Points, in no order, along strands that fork and pass close to each other.
(in the rows, 128 means zero)
Points whose rows are less than 126 apart are linked; no others are. Some points are linked to none.
zokuf: [122 120 138 132 165 191 103 158 136 113 152 140 152 108 168 157 125  94
 115  83  96  65 104 134 157 113]
tiv: [140 174 151 122 143  80 121 164 140 110  72 170 143  88 122 135 211 106
 108 136 169 174  86 114 120 112]
Tuno: [ 74 161 121 167 182  99 101 146 145 128 136 184 148 133 115 153 145 117
 143 123 133 138 163 110  92 208]
nesa: [146 177 144 120 182  96 132 148 134 101 137 153 112  94 143 144 142 136
 115 121 132 121  96  96 131  81]
fudo: [121  89 103 105 138 158 125 162 144 126 114 131 121 114 104 122  81 133
 137 116  80  87 108 114 146 108]
mefu: [133 150 107 135 224 142 131  98 154 122 129  99 105 132  97 130 116 130
 143 141 139 142 195  97  92 175]
badu: [181 119  91 131  68 114  99 121 116 137 133  79  97 139 135 112 123 103
 129 192 193 120 148 144 101 111]
pana: [128 159 135  92 228 113 173 129 131  92 163 122 160 111 152 140 141 105
 179 127 145 113 114 177 160 126]
Gigun: [158 100 111 130  49 150 147  88 126 139 136 101 119 164 151 114  75 168
 131 135 112 115 116 139 124 119]
Lukan: [149 132 143 133  80 169  87 125 123 105 117 162  86 154 181 129  84 129
 133 126 115 109  87  81 123 125]
dok: [137 138  97 117 175 163 174 115 131 106 175  45 175 130 156 116 141 131
 136  93 146  89 113 177 180 107]
tida: [100 180 142 159 134  65 109 124 181 114 143 150 147  95 108 140 179 109
 122  94 116 164 163 116 108 127]
lan: [112 107 133 180  92  78 114 129  92 116 161 137 117 159 139  99 182 159
 109 107  66 144 142 127 118  92]
bol: [144 140 124 136 115 218 117  88 139 111 135 137 130 153 180 132  61 138
 117 102 110  89 111  91 118 131]
Migom: [170 152 151 118 106 124 118 125 140 153 163 163 126 127 134 183 109 196
 115 111 100 154 102 135 135 107]
rinop: [139  89 109 119 137 139 119 123  98  99 120 156 118 165 121 121  80  81
 177 141 184 141 151 114 138 180]
vemug: [ 99 115 131 122  69 169 102 136 114 150  65 161 122 129 127 129 158  78
  83 157 125 173  90 109 110 130]
panu: [150  84 132  87  90 163  90 178  85 125  80 127  76 108 120 114 125 119
 149 175 137 144 101 166 152 128]
Madi: [101 105 130 130 132 115  87 190 122 130 105 146  97 117 112 124 113 118
 141 109  65  62 126 108 144 104]
Tok: [106 124 143 131 118  92 104 152 135 102 146 176 118 120 134 111 119 119
 159 146 178 184 138 172 115 200]
Dugev: [104 148 138 147 135 129  81 129 118 142 126 189 116 139 147 154 117  80
  94 110 131 125 137  64 123 126]
vapu: [ 74 109  92 149 143 103 162 113 163 117 136 114 144 134  71  88 130 118
 140 127 101 159 162 151  98 141]
zava: [136 141 103  85 208 128 192 120 137 124 144  63 180 106 129 119 125 101
 153 131 173  79 129 169 173 121]
befuv: [110 120 100 154 131  89 174 150 157  85 100 127 135 134  76  80 168 120
 143 161 143 165 126 156  94 155]
totez: [120 131 137 108 226 146 126 163 132  96 150 125 147 102 145 142 154  93
 161  95 111  81 102 151 165 111]
lin: [ 57 152 146 158 155  96 105 162 113 167 113 190 128 146 114 147 144  88
 119 123 123 101 174 146 139 183]
Zudar: [101 129 101 141 223 164 125 135 115 129 109 148 130 141 116 123 139 120
 112 118 128  87 143  79 107 108]
sonob: [160 134 119 130  22 146 105 102 119 146  92 119 104 129 143 152 172 162
 119 148 103 194  95 140 118 126]
mak: [115 161 130 124 229 140 172 106 145 131 124  79 125  93 149 139 158 161
 101 126 101 105 127  92 103  80]
zenen: [185 108 106 114  79 156 140 126 136 137 138 100 135 156 130 129  76 183
 146 122 112  71 117 166 145 113]
gib: [ 97 109 104 158 152 163 155  66 118 139 190 106 144 131 154 123 129 167
  87  95  97 144 161 116 109 103]
Zot: [ 99 128 141 106  74 101  84 115 133 135  63 147 112 124 109 113 153  87
 185 135 155 193 105 100 126 206]
tif: [ 75 117 184 125  83 131  64 176  70 150  87 157 100  98 140 114 158  87
 133 159 131 167 126 163 124 143]
gaf: [122 131 115 130 228 179 132 137 140 148 106 113 122 105 141 136 149 154
 104 116 105  73 128  77 108  89]
Nopiv: [129 184 118 147 176 124 127  84 147 114 158 118 113 162  98 127 135 153
 125 135 141 169 175 105  96 138]
zedap: [ 91 129 144 164 145 128 123 157  96  92 151 138 110 152 152  93 158 124
 111 125 107  61 131 143 131  68]
mumu: [ 58 100 149 149  70 171 140 110  95 166 142 151 155 152 170 124 107 148
  87 101  70  85 116 136 117 113]
meno: [182 110 103 119 115 147 163 132 130 120 165  67 164 139 132 123 117 171
 138 113 134  58 112 179 167  97]
Totas: [135 124 105  96 199 161 117 112 156 152 148 101 115 129 107 141  91 129
 168 131 128 119 168 127 142 142]
pezo: [153 143 132 129 140  70 125 146 143  96 129 157 106  95 133 120 138 111
 138 145 203 181 127 160 121 158]
ziti: [103  79 111 118 116 163 127 154  98 123  62 153 118 143 104  90 146  82
 101 163 151 156 106 126 107 129]
Nir: [157 113 120 102  41 118 121 109 143 168  88 108  85 112 130 138  84  97
 146 156 139 149  77  98 141 164]
mipe: [ 41  98 126 140 104  97 126 119 130 131 140 120 118 152 100  83 120 109
 157 122  63 139 149 142 111 136]
Mit: [ 79 141 153 140  74 119  87 135 120 167  84 179 129 143 139 144 144  59
  92 124 124 139 114  76 135 146]
lani: [169 102 122 138  67 104 153  73 121 182 165 136 163 134 138 150 115 167
 101  96  65 181 129 125 138 160]
rut: [ 71 133 146 164  84  63  89 148 117 124 130 132 118 164 108  93 172 146
 153 114  73 139 158 139 117 119]
zibo: [127 157 113 148 175 106 115 130 140 111 118 173 152 134  91 158 120 134
 151 132 165 175 161  87 104 223]
nezet: [ 52 129 165 154 132 127 114 162  85 151 123 179 127 166 124 108 137  86
 105 147 126  90 158 161 142 137]
fudi: [185  75 108  96  94 135 117 154 133 129 117 116 119 106 129 137  76  70
 138 144 168 111 117 138 170 136]
sudu: [194 145 119 123  90 122 171 114 159 178 104 107 160 122  77 167  95 205
  98 108  86 120 129 137 112 125]
Suvo: [108  65  92  93 147 168 146 150 124 121 104 125 139 133  84  87  82 105
 137 124 131 101 123 123 154 127]
Gike: [200 118  99 140  70 138 137 112 105 125 132  94  90 130 159 130 146 148
 103 177 171 129 110 163 117  89]
suda: [171 120 156 124  76  91 111 130 135 134 179 151 112  98 163 167 119 165
 123 105 116 173 113 153 148 108]
pufo: [111 148 128 185 127  92 124 131 115 103 155 134 102 142 157 115 171 147
  92 109  91  94 132 115 112  60]
teku: [147 107 112 147 116 153 163  62 127 166 172 115 151 121 158 146  91 189
 100  84  72 138 156 128 118 141]
Luzat: [150 112 122 143 122 117 139 131 117  54 160 113  89 149 159  77 145 118
 155 147 171 135 131 175 131 104]
Muzi: [136 145 117 131 101 158 151  40 148 180 144  66 129 135 133 153  73 187
 115 111  84 131 158  94 106 155]
Kasu: [ 98 102 161 118 156  81  96 217 112 119 112 162 112  95  99 115 136 109
 149 116 105  88 126 149 150 115]
lis: [113 127 121 113 140 217 128  71 148 155 139 119 138 123 169 152  53 115
 127 100 110 103 120  80 134 158]
tavo: [142 169 136 101 188  88 212  69 123 126 161  61 158  94 149 149 121 132
 100 148 147 126 153 137 141 102]
pes: [157  84 121  80  61 135  96 145 109 160  94 115  84 114 133 132  89  91
 164 170 152 133 102 145 163 154]
Gudum: [139  89  88 101 182 150 184 145 100 102  90 134 150 137  93  94 117 103
 118 142 194 102 107 124 148 117]
zur: [191 161 122 118 160  77 154 134 132 111 113 124 118 114 100 130 124 102
 121 164 210 141 139 108 123 141]
muzu: [139 112 126 104 162 214 131 115 162 172 157  98 156 121 158 171 104 187
 151  85  88  96 127 163 139 128]
kazu: [139 113 117  90 210 202 109 134 159 157 151  90 132 132 132 150 122 155
 167 111 114  99 135 142 156 120]
Denug: [117 108 116 106 113  99 111 115 115 130  95 144 100 152 101 115  87  86
 187 138 158 163 124  90 131 193]
Gom: [ 79  94 125 164 116  74 108 188 120  99  77 166 120 124 100  96 136  81
 156 134 119 128 150 116 104 185]
lene: [118  80 121 129 165 136 150 172  77  89  72 171 129 141 106  98 150  92
 121 149 169 123 105 126 111 127]
desu: [112 116 141 130 206  97 111 184 105  97 128 182 130  99 127 146 141  91
 160  99 138  86 136 133 145 139]
tuzez: [167 105 109 132 100 171 154 111  99  94 145  99 113 153 167  94 144 123
 106 167 187 119 107 174 140  88]
Fem: [143 126 113 112  12 132 123  85 135 168  87  87  89 127 129 133 134 128
 148 162 120 170  81 126 127 154]
vum: [187 144 118 114 139  64 173 120 116 138 159  95 134 129 109 141 145 186
 129 138 129 135 115 147 148  83]
gesi: [123  91 181 130  89 167 114 151  87 103 174 139 137 143 164 125 141 138
 127 119 103 127 105 184 156  97]
tel: [ 69 134 164 153 116  72 124 163 128 115 152 175 153 131 109 121 173 142
 144 139 133 178 137 193 103 173]
lona: [102 143 124 161 128 134 124  70 121 122 190 139 124 170 142 120 130 143
 107 116 117 172 156 113 103 105]
dum: [147 178 143 101 188  83 149 163 130 117  88 166 140  96 104 148 161 120
 111 133 148 148  82  90 131 102]
dit: [120 123 161 130 121 182 102 148 126 103 188 133 152 136 170 146 119 112
 129  91  96 104 103 169 168 116]
bikob: [164 153 131 127 155 148 135 118 151 113 168 131 115 109 140 155 102 146
 106 121 122 123 119 112 135  95]
Disar: [101 119 125 152  96 199 144 102 127 131 121 144 150 141 181 121  82 167
 111  73  75  65 119 131  91 114]
fadab: [204 110 110 109 112 106 137 149 140 141  97 121 113  91 106 150  99  79
 102 158 190 140 126 103 143 129]
nin: [ 76 109 190 129  92 131  90 168  88 139 144 163 114 139 147 111 138 107
 127 144 114 132 131 159 140 112]
rok: [ 67 140 168 164 143  69 131 200 106 106 130 170 141 132 112 103 177 146
 141 155 128 115 131 188 106 160]
lakiv: [122  95  96 147 196 150 116 131  88  99  91 156 124 148 110 152 111 101
 145  97 141 104 155  55 110 117]
dob: [100 100 136 158 142 166  97 153  97  64 138 141 120 161 155  79 128  65
 132 112 128  76 139 119 137 115]
gor: [169 116 122 140  35  87 141  69 145 164 157  92 137 134 129 145 121 137
 112 126 104 190 148 115 133 143]
rusaz: [157 164 117  88 175 134 181 114 112 156 132  95 166 143  93 125 121 142
  92 169 207  87 128 126 136 106]
Lese: [105 126 146 109  76 152  56 147  67 125  81 136  66 117 138 104 148 118
 155 168 136 176 109 145 123 148]
Migo: [105 127 163 136  85  58  56 161 152 115 121 150 101  77 151 115 142 119
 123 101 132 170 126 139 132 123]
Zag: [ 97 161 140 148  95  71  79 137 195 116  97 160 155  99  96 120 179  94
 152  96 113 144 161  98 126 142]
zegi: [159 166 116 105 124 132 137 106 127 181 131  90 163 176  57 138 120 163
  86 172 180 118 149 113 113 116]
Nem: [134 104  98 126  75 113 143  90 149 146 155  88 118 140 112 112  80 120
 130 142 123 148 152 128 130 123]
zun: [168 109 122 123 143 141 111 151 107  63 140 138 114 156 141  99 122  84
 174 139 196 121 133 159 157 152]
Vali: [ 93 147 143 124  96  88  91 119 177 128  74 173 163 118  91 128 160  80
 176 110 127 164 146  73 125 189]
susat: [102 147 146 139  74 143  80 124 111 128 110 150  88 181 149 114 121 147
 130 139  94 125  91  75 112 115]
Lukuz: [139 155 152 133 100  64  92 133 171 121 153 144 122  75 128 146 144 135
 116  96 134 201 127 129 135 111]
Vemet: [136 177 133  82 192 143 203  79 114 164 144  54 165 106 132 152 132 178
  76 143 170  98 150 125 135 109]
fidef: [153 147 142 124 155 129 183  91 150 130 183 118 147  81 148 166 109 127
  76 120 133 139 123 137 140  99]
falig: [173 136 128 119 179 212 177 101 138 164 149  85 166 109 170 166 130 222
 122  74 115  87 134 163 127 117]
Siku: [122 142 127 130  86 126 129 116 163 129 108 136 155 150  81 121 181 131
 115 133 106 178 121 114 118 102]
Lil: [152 182 120 138 146  75 179 126 177  84  92 119 157 124  67 108 185 132
 150 152 151 163 134 124 112 144]
fifi: [181 191 125 119 142  54 178 126 142 116 100  90 139 131  88 123 163 127
 126 184 192 143 134 129 112 130]
Mimuf: [131  99 150 143  42 105 109 161 116 132 105 128 102 130 134 123 132 180
 138 119  40 133  94 136 117 104]
gik: [176 148 110 116  90 135 150 108 142 183 122  74 159 141  78 152  88 189
  82 146 135  92 147 114 106 120]
lolo: [ 90 134 125 122 146 182 122  62 160 179 143  96 115 122 149 149  83 139
 127 116  78 135 139  71 107 148]
Timu: [151 130 136 118 205 172 185 108 157 135 140  54 141  80 186 147 144 193
 124  99 100  88 126 129 124  91]

Follow the links from the first point to the second, and from the first to the third. Name the last point that the two ways share.
Zot; dum; Vemet: bikob
Mit; dit; teku: totez
Muzi; fudi; Mit: totez
fadab; Mit; lin: nin
Tok; zokuf; sonob: pes
Lil; fudo; Tuno: nin
Nopiv; pes; bol: teku

A fork is a point with three links. Follow the links from the first point to the second and name the forks in between, in order.
zegi; Vali: bikob > Lukuz
rut; Fem: zur > pes
Suvo; Fem: totez > nin > pes
mipe; zenen: zur > pes > nin > totez
Disar; mak: bol > teku
tida; gik: Lukuz > bikob

A fork is a point with three links, a tip a point with one. Leave the first point through the second and follow the links. Name the first fork or tip that comes.
Zot; Denug: badu
badu; Gike: Lukuz
pana; zava: teku
dob; zedap: zur

Name the points in between on the shortest way along the links from the first point to the second, in order.
lona; ziti: gib > teku > lani > gor > Nem > Gigun > zenen > meno > dok > zava > pana > totez > desu > Kasu > Madi > fudo > Suvo > Gudum > lene
dum; Luzat: nesa > bikob > Migom > suda > Lukuz > tida > Zag > Vali > Zot > Denug > rinop > zun
zegi; tiv: rusaz > Vemet > tavo > fidef > bikob > nesa > dum
pezo; lin: zur > fadab > fudi > pes > panu > Lese > tif > nin > nezet
